A landscape with many valleys, sampled at points; each row gives a point and its height.
From any point a ball rolls to the lowest of the 2 points nearest to it. It stops when none of these is lower. Distance is the straight distance between rows; heights are no part of it.
mipur (h 440): [ 14   9 -11  16 -15 -30  12   0  10   6  -9  16  20   8   7  15  24  44
  51  -2  29  14  -8 -25  14  37  49  21  27  12]
deda (h 597): [-27   9  -3 -46   3  44  17  14 -15  -2 -23  14  -6  43   1 -11   5  -3
  53  14  13 -23  32  -7   4  18   9   3  18  -2]
kov (h 781): [-19   4 -14   2  20  29  13 -19 -16  19   5  25 -12  16 -14  -4   5 -10
  41 -10  -7 -30  11 -11  -8 -13   5 -14  -2  38]
komez (h 445): [ 38  28  24  -5 -34 -11   9 -17  -7 -15  13  39  13  24 -18 -29   7 -26
 -19   0  -5  13  -9  -2  -9  34 -38   0 -24  12]
rukep (h 775): [ 21 -17   0  54 -22 -30  42 -24   4   5  -9  25  18  -8  -2   2  10 -11
 -27  -7 -10  45  -5  15   2  19 -16  21  19  12]
Fipuv (h 374): [  6  22  13  20 -35 -49 -13   6  17   9 -22   8  23  -7  19   3   0  60
  31  -2  33  15 -10 -24  12  23  30  24  15   6]
zogi (h 568): [-20  44   0 -12  11   5 -33  36  16   3 -30 -45 -22  -9  34   0 -10  33
  44  24  13 -20  -1 -10  23 -24  -8  -6   4  -7]
Fenal (h 407): [ 25   6 -28   3  11  -5 -19  -5  -6  26  16   5  10   1 -13  11  16 -18
  -8 -24 -15  26 -22 -10 -13   8  15   9  -5   2]
Dipa (h 252): [-30  24   6 -14  11  10   9  -7 -17 -23  35  36 -12   8 -32 -25  25  -3
  18 -18 -34 -36 -27 -14 -11  17  32 -47 -15  19]
kibaf (h 451): [ 50  12 -24   2   6  18  -6   3 -20  55 -12  17  23  16   5  16 -29 -36
 -32   8  30  42  18   4 -17  -6 -53  31   3   7]
zis (h 842): [ 19 -32  28  13  -5  -8 -50 -20 -13  12  39   0  16 -15   4  16  -7 -15
 -72 -19  11  31  -3   5 -44 -11 -35  12 -35  -3]
todi (h 504): [ -7  41  20   7  19 -18 -31  28  18   1  -2 -25 -18 -33   4 -16 -33   2
  14  18 -35 -19 -41  16   8 -27   9 -29 -18   5]
kepe (h 795): [-11  -9 -19 -25  14  18   3  -8 -27  44   9  31   5  43 -28   2  17 -24
  24  -3   3  -7  14  -2 -19  -8   8   2 -11  44]
Sude (h 347): [-13 -10 -27 -51  13  22   2  13  -8   2  -6   1 -15   7 -60  24  36 -53
  14 -16   1   4 -14  14  19  19  25  16  15  -3]
nas (h 177): [ -6 -32 -16 -44 -30  -2  14   5  -1   2 -22  27   3   9 -41  -4  16 -21
   9  -2  14  34  14  23  34  40  -1  55  -5 -13]
rafit (h 762): [  5 -33   0  59 -17   0  57 -37 -12   0 -22  32  10  -7 -16  -7  32  -9
 -17 -15 -11  23   8  15   9   8   0   6  21  42]
mutup (h 479): [ 42  36  27 -26 -26 -35 -19  -1  10  -7  29  16  23  26 -25 -29  -1   2
 -13   7  -1   1 -32  -8 -10  32 -11 -16 -41 -12]
somep (h 370): [  6   6   9  -4 -29  23   0  -9 -16  39 -38  26  20  21  -4  -2 -16 -35
 -20  25  22  34  11  15  -2   1 -58  43   6   9]
guziv (h 505): [ 36  29   1 -13 -25  -7 -53  18  15  16   0 -17 -11  -7  31  -2 -12 -13
 -33  21  -5   9  -6  -3 -12 -21 -42  20 -28 -30]
Guf (h 636): [ -7 -33 -31 -12  -6  13  18   8   5   7 -38  10 -21 -15   8  39  32   1
  62   4  26  31  43   4  46   7   1  75  18 -10]
fufak (h 756): [-22 -25   0  30 -12  24 -19 -10   4   6 -33 -56 -10 -35   8  12 -41  22
 -72  16 -23  10  -4  14  15 -47 -19   2  13 -34]
tobip (h 437): [-33  -4  -3  -2  26  26   4  -4 -15  25   5 -15  13  14 -37   1 -39 -15
 -27   2  -7 -22  -5  10  -5 -34  14 -26  11   1]
livit (h 748): [-10  -7  16  33 -12 -15  -9   8  17 -21 -13 -40   7 -32  16  -7 -26  22
 -68  13  -5   2 -17  18  -3 -29   1  -8   4 -36]
mam (h 683): [-21 -33 -21  -6  -8  39  25  -7  -8  -2 -49   4 -17 -13 -28  31  37 -15
  57  13  23   9  30  28  48  16  -6  40  24   3]
bam (h 402): [ 24 -24  32  32  -8 -37   0   3  -1 -23  34   4  33  -2  13   8 -21   7
 -59 -12  22  12  -1   8 -27  -5   2 -18  -8 -13]
sur (h 312): [ -2 -24  12  47   6  11  -1 -39  -4   7  15 -18 -11 -26  10   1 -11  -8
 -64 -15 -41   2  -2   3 -12 -40 -30 -13 -25  12]
babul (h 488): [-21  18  26  20  23  -1 -22  -5  12   1   3 -30 -14 -40  -7 -17 -57  19
 -25  10 -40 -24 -30  12 -18 -49  11 -40 -27  14]
Siza (h 816): [ 25 -25  13  -8 -12 -23  22  -4 -16  19  10  45  42  38 -12  -4 -13  -8
  -8 -19  37  16  15  10 -19  13 -12  28 -18  12]
Lise (h 318): [-41 -15  -8 -23  22  28  11  -8 -12 -26  22  -1 -22  -4 -22  -4  24   2
  17 -18 -38 -54   0  -7  -2  -4  46 -39   6  -4]
posun (h 582): [ 19  50  23 -17 -16 -25 -27  19  26 -12  22  -4 -14 -10  29 -26   5  36
  30  -4   3 -19 -29 -28  -6  21  12 -18 -23   0]
vis (h 766): [ -3 -32   0  18  14   6  14   3   1   6 -18 -23  -5 -14 -12  14 -43 -18
 -65  17 -23   8  15  34  12 -45 -33  -1  -2 -35]
tozot (h 601): [-47  19  -1  -2  -4  25 -50  15  23  23 -37 -48 -25 -26  22   3   1  40
   6  21   3  -3 -21  -2  14 -22  15   9   4   4]
vuse (h 578): [ -1 -15 -34 -13 -16  -4  -9   7  -2  27 -21  -9 -15 -21  33  22  18  11
  22   5  25  42  25  -6  24   9 -11  76  12 -28]
raf (h 654): [-21  -7  -4 -23   9  24 -32 -18 -16   6  19 -20 -11 -14  30   8  18  28
   6 -18 -14 -11  -1 -25 -22 -14  39   1  -5   6]
begag (h 487): [-31 -29 -18  21 -20  43  19 -25   5 -11 -45 -36 -31 -27  15  13   9   8
   1  14 -13   6  32   4  34 -20 -23  25  18 -35]
Lufi (h 806): [ -6 -21   7 -36  -8   0   6  -5 -27  20   3  49  16  55 -19 -13  -8 -10
  24  -9  25  -7  27 -11 -14   9  -6  24 -25  34]
Beved (h 551): [ -7  43   2 -21  -9 -25 -42  20  38 -11   1 -18 -20 -21   5 -13  22  40
  40   0   2   0 -39 -15  16  35  38   0 -11   1]
goka (h 703): [  5   0   5  22  -9   3  37 -20   2 -23   7  25   5   2   6 -10  40  16
  24 -18 -10 -17   7 -15  -4  30  24 -26  24   7]
Suvor (h 823): [ 22 -52  20   2  -9 -27  18 -23 -29 -11  36  51  49  30 -25 -13   2 -15
 -33 -23  23   6   4  11 -28  12 -14   2 -22  16]
rumol (h 447): [-51  -9 -14 -36  -2   3 -19  64  10   0 -36 -19  -5   5 -22  22  21  20
  55  28  31  -5   6  22  51   9  14  38   7  -6]
Viza (h 503): [ 53  10   6  -2  -5  -7 -32   2 -16  24   2   6  32   6   3  18 -27 -30
 -65  11  25  41   2   3 -31  -8 -51  18   1 -27]
Solup (h 459): [ -5  19 -20 -20  26  -7 -38 -10   7  15  19  -7 -19 -11 -27  15  26 -12
  12 -17 -27   2 -34  -5  -9   4  33  -7 -14  26]
Gidi (h 394): [  3  26   9   9   1 -24 -30  37  -7  34  -7  -1  21   8   3   8 -46   6
 -14  28  16  11 -13  10  -7 -23 -12  12   5   2]
koz (h 515): [-28   6   8 -22 -21   7  -3  26  29 -48 -29  -1 -27 -15   1 -12  34  12
  79  21  13 -23  22  13  43   5 -17   7  -3 -17]
nos (h 466): [-47   3   2 -17  32  -2 -23  30  -2  29  -8 -13   7   3 -25  14 -30   7
   7   9   2 -20 -15  22  13 -36  25 -10  11   8]
Madon (h 751): [ 14  -4  10  60  28  13  41 -36 -14 -12  14  23   0   6  -6 -32   3 -24
  -1  -7 -36 -26  -9 -13 -31 -16 -26 -58 -19  49]
dabod (h 738): [ 23  10   9  54  39   2  50 -35  -5 -50  29  17   2   6   3 -38  11 -14
 -13 -14 -48 -25  -7 -24 -30   2   4 -67  -4  29]
Fupi (h 336): [ 51  13 -19  -6  25   9 -33 -18  -6  23  46  -7  23  16   9  16  -2 -36
 -36 -24   7  21 -13 -18 -43  -1  -2   2 -11  -6]
mok (h 695): [-38 -22  13 -24 -19  -6   5  27  -4 -17  -4   6   6  10  26  -2   7  40
  35  -1  22 -18  27   3  10  -2  29  30   7 -19]
pevig (h 406): [-37   9  -3 -60  -7 -12 -24  64  11   1 -35 -10   7  37 -17  -7   3  32
  51  33  41  -7   3   3  40  31   7  17  -1  -8]
bedu (h 605): [ 20  -8 -33 -61   2   0  10   5  -6  -8   8  21   1  43 -19  10  27  -6
  63 -21  15  -8  28 -14   4  48  36  15  13  -1]
lubo (h 364): [-12  -4  -8   9   8  48  12 -26   9 -12 -15 -42 -23   0 -10 -13 -25 -11
 -36  19 -48 -13   6  -4   2 -30 -13 -37   6 -27]
kib (h 610): [-12  26  26   8  -3 -15  -6 -11  15 -26  16  -8 -13 -29  42 -28   3  33
   9  -5 -14 -20 -25 -11 -14  -1  18 -34   1  -2]
Sano (h 638): [-13  -5 -29 -15  20  12 -12  34 -12  32 -17 -40  -1   2  39  42 -28  28
  -1  17  24  15  22 -17   3 -28  19  39  25 -22]
Bibot (h 669): [  3   7   5 -24 -20 -15  23  11 -10  -7  18  24  37  37 -38 -11  18  28
  12  -4  24   0 -17 -12  -1  58  39  -4  19  -8]
fof (h 531): [ -4  56   8  -1  -5 -24 -35  48  36  -7 -24 -32 -28 -43  13 -21 -23  30
  26  30  -6 -18 -41   4  16 -16   3 -13  -3  -4]
naper (h 588): [  0   1  -3 -43  -1   4  -6  11   9 -11   4  14 -14  27  -7 -20   4 -42
  15   6 -14 -13  18  13   9  -1 -24   7 -30  -3]
fafez (h 428): [ 23 -20  47  41   9 -42 -21  10  -2 -26  45 -15  25 -27  27  12 -40  27
 -63  -8  31   7 -20   4 -52 -30  15 -36  -5  -2]
zodi (h 362): [  5  16   3  17 -17   9  36  -1  38 -43 -32 -35 -13 -20  16  -6   9   6
 -11   6 -16  -5  -5  10  25   1   1 -19  37 -37]
dup (h 542): [-24  10 -21 -11  -2  10 -22  43  39 -31 -41 -43 -38 -25   7   5  35  27
  72  32  32 -14  15  22  65  -1 -23  13   9 -16]
kipe (h 670): [-37  32 -20 -10  25  66   4  11  -5  16 -47 -25 -26   4 -14  38  16   2
  62  23   7 -29  -6   0  39   4  19 -14  44  18]
sop (h 633): [-39  26  -5 -31   7  55  19  22  -8  -8 -36  -2 -23  33 -13  11  15  13
  66  25  12 -38  24 -14  29  11  24 -21  32   9]
gati (h 188): [-18  10  21 -12  26  -4 -10  -4 -30   8  52  33  22   5 -29 -11  13  18
   2 -24  -7 -28 -27 -28 -26  16  41 -32 -23  37]
tuk (h 506): [ 16  41  12 -32  -1 -12 -13  16  -1 -23  46  18  24  22 -11 -30  -7   2
  -5   8   0 -19 -28 -20 -16  35  -1 -47 -18 -12]
musus (h 539): [ 37   1 -15 -35 -11  14 -28  19  -6   7  -2 -24  12  10  21   9 -36 -26
 -50  11  12  25  18  15 -24 -22 -46  27  -7 -42]
gerif (h 472): [-44 -31  11 -26 -38  -9  -3  -1  23 -47 -15  -4 -32 -14 -10 -10  42  16
  38   0  -5 -22   6  23  33  11   8   7 -14 -23]
Bevam (h 832): [-27 -41  21 -23 -10   1 -16 -13 -13  -9  46  15  23  12   4   2  11   7
 -34 -25   1   2  -8  -7 -31 -12  13  -3 -14   9]
fol (h 520): [-13   9 -29 -26  30  47  -2  25  16 -18 -22 -64 -39  -2  -3  17 -12  11
  39  14  -4 -30   9   4  38 -21  10 -17  22 -29]
Gab (h 405): [-48   9   6   1  26  45  11 -15  -9  -1 -10 -26 -19  -1 -23 -15 -20   0
 -22   8 -51 -45 -11   3   4 -26  10 -50   5   6]
Zosek (h 289): [  9   1  -8  37   3  15  48 -19  22 -32 -26 -18 -12 -11  -2 -14   0 -11
 -29   0 -46  -2  -6  -2  14  -1 -11 -36  22 -18]
lumo (h 178): [  5  12  29  51 -15   1 -21 -21  -9  19  13 -26   1 -21  48   8 -26  25
 -48   6  13  -1  -1 -22 -37 -42 -19  -9 -11  12]
beli (h 337): [ 64 -14  -6  42  36  25  -6 -25 -11  13  29 -12  37  -4 -10   7 -26 -36
 -81 -10  -2  20   3   3 -45 -24 -46 -33  -8  -4]
sivo (h 184): [-32  11  31 -33 -19 -30 -29  12 -20   9  25  21  34  33 -25 -12  -6  54
  13   0  26 -14 -19 -17  -7  30  37   5 -28  28]
Bulod (h 495): [ 32  19  -5  13  24 -16  40   6  12 -25  11  -4 -17   7  16 -12 -28 -26
  23   5 -29 -21   9   0   4 -23 -10 -40  -7 -16]
namov (h 356): [-17   3  -4  -8   8  -8  25  31  13 -25   4  14 -12   5 -16   2  14  -1
  64  -1   1 -36  18  11  31  19  32 -16  21   0]
nabos (h 490): [-38   7   6 -16  37  -6 -39  23   3  23  13 -28  -3  -9 -17  13 -25  25
 -12   0   7  -9 -43  13 -10 -11  57 -25  -3  13]
bemo (h 310): [ 16 -42   7  52  -1 -16  29 -27  -7 -18   8   9   1 -19   5  -4  -7 -37
 -69 -15 -43  25  15  18  -7 -21 -51 -18 -31  15]
zuf (h 496): [-57 -12 -23 -14   7  36 -15  46  19  -3 -54 -53 -34 -14  -1  17  17  18
  45  37  40 -20  15  26  65 -15   1  20  27 -18]
zotu (h 828): [-21 -35  45  -7 -10  -3  -4 -11 -29 -24  62  34  33  27 -13 -16  -2  -1
 -57 -18  23 -13  -2   4 -36  14  -2 -26 -29  11]
bel (h 507): [ -7  27  -6 -15   3 -18 -29 -13   8   1  26   1 -21 -22  -4  -5  40  17
  51 -23 -25 -11 -35 -26   7  38  51 -17 -19  30]
dor (h 262): [ 14  -7  13  52   6  -4 -28 -37 -11  35   5 -17  -7 -35  29  12 -12   2
 -42 -21 -30  21  10 -15 -25 -36 -36  10 -34  17]
gid (h 584): [-16  27 -13 -12 -20   5 -53  10  25  14 -16 -30 -30 -16  21   1  31  23
  22   2  11  16 -40 -12   8  16  33  15  14  10]
bapi (h 790): [  9 -24   0  29 -12 -35  40  -1  12  -9 -34  24   5 -12 -18   0  -2 -23
 -37  10  -2  43   4  45  34   9 -29  34  18 -21]
zepu (h 562): [-36  12  16 -45  -8  30  21  17 -27 -14  14  29  12  36  -3 -18  -5   8
  25  11   8 -44  24   0  -8  16   5 -26   4  -4]
guvi (h 747): [ -3 -36 -20  41   1  36  63 -40 -26   2 -27  29 -15  -1 -25   0  42 -24
   6 -20 -19   5  18   2   2   7  -4  -4  26  33]
Mafe (h 730): [-12 -22  22   6 -30 -49  -2  35  24 -29 -20  -6  -3 -15  23 -13  -6  19
   4   6   7  -7   9  31  23 -23 -15  28 -11 -22]
Kadir (h 433): [ 17  36  10   1  26 -26 -41  25  -2  23   5 -23  14  -5   7  21 -59 -14
 -25  14   4   1 -23   9 -22 -34 -12 -16 -14   5]
tugo (h 700): [-11  47 -20   4  40  48  -4   1  12  21 -32 -30 -28   0 -16  18   0   0
  42  18  -9 -13 -15 -12  16  -7  22 -26  26  19]
mol (h 777): [ 21 -22   6  28  -2 -27  22   6   9   5 -13   0  -2 -23   1  -4 -24 -30
 -41  16 -18  26  15  41  23 -27 -46  19   0 -17]
dez (h 69): [  7  10  14  40 -32  -5 -13 -14  -3  22 -14 -24   8 -26  48  15 -14  25
 -25  17  14  26  -9 -24 -16 -27 -15  14  15   3]
Sel (h 739): [-28  -3  41   7 -33 -32 -10  16  12 -30  -1  -3   9 -12  11 -21 -20  21
 -41   9  -4  -9  -7  16   1 -25 -20  -6  -8 -19]
liko (h 518): [ 10  -7 -25 -10 -17 -10 -45  15 -13  34 -10 -13  13  -8  32  23  -4   4
 -26  12  29  63  12   1   4   1 -13  63   1 -20]
tetim (h 544): [ -9  10 -30   1   4  42  10   7  18 -10 -48 -46 -32 -12  12  19  -5   0
  18  29   6   0  11  -8  42 -12  -4  15  40 -37]
seno (h 338): [ 13  35  11   3 -15 -30  -1  35  -1  40 -10  22  33  39 -10   5 -36  -8
   7  30  31  12  -6  -8   5  11 -25  21   4  16]
bep (h 634): [-32  19  17 -11 -16  22 -33 -17   2 -15  10 -29 -22 -19  43 -24   9  39
  -1   6  -9 -21  -2 -21 -19 -11  13  -5  -9 -14]
Ruvu (h 278): [ -7 -14  10 -31 -40  16   4  -9  -6  24 -39  42   9  13 -22 -11  -2 -25
  11  20  12  25  14  23  16  29 -30  61 -15   3]
dori (h 631): [ -6   1 -23 -65  21   5  21  30 -19 -13   8  21  -8  46 -53  13  38  -9
  69  -4  13 -30  13  -7  19  48  30 -10  10   0]
Kapu (h 350): [ -9  15   2 -51 -32 -19 -20  31  13   6 -19  15  -6  31  -6   0  15   9
  55  18  19   7   6  -6  27  38  -2  40 -15   6]
tage (h 361): [ 21 -26  19  29 -24 -49  27   5 -10 -10   5  21  43   2  25  10 -24  27
 -39  -3  47  20  13   1 -22  -7   6   9  21 -19]
nored (h 469): [ -3  -1   8  35  42   7 -20 -27  -2  -8  25 -31  -4 -30   0  -9 -42  18
 -51  -7 -26 -12 -35  -1 -32 -37  20 -44 -13   7]
Zup (h 723): [  6  -1  14  35   5  -6  49 -29  -8 -38  21  33  16   1  12 -39  27  20
 -10 -21 -12 -19   2 -19 -28  23  13 -56   5  32]
foges (h 129): [-24  18  20 -26  10 -21 -35   9 -15  29  27  24  10  28 -37  -9  -3  20
  13 -11   2 -15 -28 -12  -4  27  32 -14 -32  44]
Pov (h 532): [  4 -40  -8  -2 -16  14  26 -29  -7 -26   1  22   1  -4   0 -12  21 -38
 -35 -16  -9  27  16  10 -15  18  -9  16  14 -12]
lopa (h 675): [-18  -6   1 -25  11 -14 -16  13  -2   7  22 -15   6   6  30  13   1  25
  21 -17  21  -3   9 -18 -11  -5  40  19   6  -4]
Zas (h 359): [ 44 -31  25  40 -11   3  21 -33 -20 -18  13  24   8  -7  14 -26  -2 -38
 -83 -10 -21  29  22  17 -31  -2 -73  -7 -38  23]
pok (h 552): [ 14  18  -4 -23  19   7  20  19   5 -16  -8  17  -5  25  -1  -7 -32 -44
  31  15  -8 -34  34  13   7 -18 -23 -12  -4 -13]
tud (h 617): [  1  19  -7 -43  -9 -20 -38  28  19  -9   5  -8 -26  -3  -6  -6   5 -31
  28  -8 -28 -10 -10   7  24   8 -10   3 -28  -8]
Furan (h 357): [ 39 -26 -10  26 -11  -7  23 -23  -6  18 -17  18  -2 -20  42  14   8  -1
  -7   3  11  44  40  -4 -12   1 -35  54   7  -9]
Divam (h 424): [-18 -14   6  -2 -22   7  31   1  27 -56 -32  -3 -22 -11  -9 -12  33 -20
   6   8 -22  -8   0  31  32  13  -4   2  15 -28]
Zoku (h 439): [ 43 -20 -29  34  42   8  10 -19 -19  52  14  -5   6  -8   5  19 -37 -20
 -26 -20  -7  15  21   0 -20 -48 -29   8 -12  11]
sose (h 441): [ 31 -44   6   7 -25 -11  21 -18 -22 -10   0  28   6   1  57 -11  -9  -5
 -20 -11  11  32  48   3 -30   4 -35  43 -14 -11]
darez (h 270): [ 47  12 -10  18  27   4 -19 -13  -7   7  36 -25  22   0  10  19 -25 -17
 -67  -9   9   9 -18  -5 -30 -18  -4 -25   4 -13]
sugi (h 643): [-18 -12 -16 -51  -9  -8 -45   8  21  -8  16 -27 -44  -8   8   1  43 -10
  27  -7 -18  -3  -1   2  20   1   7  28 -30 -17]
Foso (h 381): [-48 -46 -13 -10   9  32  15 -36 -12 -14  -7 -10 -29 -13  -5   4  39   1
  10 -21 -28 -20  22  -2  -2 -12  27 -10   6 -11]
Nake (h 236): [-18  20  40  -6 -16 -28 -14   8 -10   7  27  13  35  14  11 -13 -22  58
   2   3  39 -16 -18 -13 -18  29  25  -7   0  17]
fabug (h 682): [ 24  16  14   7 -29 -23  31 -11  -1 -23  31  23  29  27  -4 -15  18  20
  -1 -22  16   1 -17 -18 -13  51  23 -12  17   2]
Tegis (h 724): [-10 -13 -35   4   0  39  37 -18  -2  16 -39   9  -7   6 -10  22  10 -18
  22   5   9  10  23  10  17   8  10  19  41 -13]
Zoral (h 471): [ 36  60   0   1  22 -18 -35  26  22  17   4 -26  -9 -15   0   0 -32  -5
  -9   6 -21   5 -45  -2 -11 -15  -3 -27  -9  -2]
gug (h 519): [ 11 -25 -21  31  26  29  24 -42 -16 -10  17  -9   1  -7 -22  -5  14 -42
 -60 -25 -51   2 -18  -6 -22 -10   3 -43   4  16]
pilud (h 267): [ -8 -16 -16 -18 -18 -14   9  -7   2  10  -3  22 -10   4 -39  14  31 -24
  19 -14  -3  13  -2  19  27  18  10  31  -2   0]
repip (h 493): [ 17 -49   0  -2 -19 -14  43 -14   5 -39  10  27  -7   4  31 -13   8 -18
 -12 -12 -10  11  35  14  -7  -1 -18  21   6 -24]
Tufu (h 434): [-47 -25  -1   4 -11  16   5 -18   6   9 -14 -17 -21 -26   3  12  12   3
  -2  -8 -19  -1   2  13  16 -29   7  18   8  -9]
fizel (h 727): [ -5 -11 -20  25   7  31  56 -32  -4 -10 -16  19  -9   0 -15   0  47 -22
  29 -20 -19 -21   2 -10  -4  24  15 -29  40  15]
dilor (h 836): [ 11 -37  13   6 -15   0 -22 -42 -11   2  44   6  21  -1   2   3  20  -3
 -60 -30  -2  22 -17  -4 -44   2  -1   2 -24   6]
Pid (h 535): [ -3  32  13 -56  -7  -2   6  28 -12 -23  29  24   9  34   3 -33  -6   9
  35  13   2 -32  -1 -14  -8  30   3 -27 -13  -9]
benef (h 450): [-16  16 -28 -38  37  17   0  38  14 -37   3 -28 -32  -4  -9  10  14   1
  77   6  10 -31  13   3  43  11  31 -24  20 -23]
suze (h 296): [ 10  15  28  22 -19 -42  -9   6 -11   8  16  16  37   3  31  10 -23  48
  -4  -6  50   2  -7  -9 -14   7  24   8  10   1]
luk (h 384): [ 73 -26  -7  46  35  -3   0 -20 -24  33  13 -13  20 -11   8  20 -43 -29
 -80 -22  -1  17  28   2 -27 -29 -51  -2 -15 -11]
sog (h 714): [ -6 -21  -5  -3 -18 -31   9  21   5 -10 -17   1   6  -9  39  -3  -8  32
  28  12  31  -2  28   4  14 -20  -3  31  11 -27]
Lil (h 765): [  9  13   1  34  16   3  10 -38  -7   7  18  17  -6   0   1 -15  14 -17
  15 -15 -28 -15  -3 -13 -15 -13 -12 -26 -18  43]
dufe (h 272): [ 11  23  14 -21 -31 -31  -7   7   2  17 -15  25  33  35 -25 -12 -12  10
  23  18  18  10  -5 -12  17  36 -12  21 -13  15]
zuto (h 561): [ 31  -1 -42 -24  19   0  10  19   9  17   0  23  -7  22  -7  26  23 -22
  60  -5  23  11  17 -15  15  39  17  44  21  -2]
Lig (h 655): [-24   7  10 -31   7  -8  24  14 -15 -10  29  41  16  26 -53 -20  28  31
  37  -8   9 -36 -12 -11  13  62  54 -27   5  10]
nal (h 585): [  9   5 -41   2  10  21 -12   4 -17  63 -23 -20  10   2  37  40 -21  -4
 -10  18  27  48  25 -19  -9 -15 -14  53  23 -10]
pava (h 452): [ 12 -16  35  46  40 -21  -2 -19   2 -20  39  -4   9 -37  14   7 -38  24
 -54 -17  -3 -13 -40   8 -55 -26  28 -61 -14  24]
mot (h 463): [ 29   6 -10  -9 -19 -18 -19  -2  15  21   5  -8   0  -8  11   8   9 -11
 -22  -3   4  37  -9   1   3   2 -15  33  -9 -16]
rufad (h 404): [ 42   3  17  17 -33 -11  -3 -34  -3  -6   8  30  10   5  -3 -27   4 -44
 -51 -12 -14  30  -1  -2 -27  12 -62  -3 -34  19]
pupi (h 431): [ 12  21   1  28  22 -16  17   1  29   0 -16  -9 -26 -18  15  -1 -15 -23
  32  -3 -28 -11  10  -3  23 -23 -27  -9  -3  11]
rem (h 486): [ 29  -6 -34  32  48  27  15 -37 -10  34  17 -13  -1  -5 -16   1 -17 -24
 -33 -19 -24  -2  -5 -15 -28 -26   1 -28  -5  14]
tidu (h 499): [ 21  29 -29  10  13 -27  11  15   7  27   6  11  22  13 -15  22  10  -2
  39   0  27  14  -8 -18   8  26  39  18  29  12]
Zogon (h 546): [ 26 -36  -9  24   8  42  25 -42 -20 -15  16  12  18  20 -20 -18  19 -39
 -71 -25 -14  23   8   8 -36  18 -16 -17   6   3]
dob (h 228): [ -1 -22  -5  47 -14   7  20 -34  -7  24 -19 -10  -7 -24  46  14   0  18
  -5 -11   3  26  26 -17 -16 -28  -9  35  22  11]
zalo (h 348): [ 11  31  -7  22  24 -23   3   5  32  -7   0   1 -29 -27 -19   9   8 -18
  57   7 -32 -13 -20  -3  33  -5  13 -27   6  15]
zov (h 251): [ 17  35   5   6  -4 -23  17  22  37 -28   5  15 -12 -13 -21   0  14  -4
  57  13 -13 -22 -16  14  38  25   5 -19   7  -2]

Where does a ball stop that starts at each point below?
nored -> foges
Zogon -> darez
tud -> zov
zogi -> dufe
tidu -> foges
tetim -> foges
vis -> Beved
sop -> bemo

Call two points neighbours if one is among the 2 nearest of the other. Go from one point of each pair to the other, from neighbour to neighbour, staying as low as possible. Name the highest point that can't be avoided.
dez, Fenal -> Zogon
zov, dufe -> tetim
foges, Zosek -> dup
dufe, foges -> todi
Fenal, nas -> musus
dez, bemo -> sur
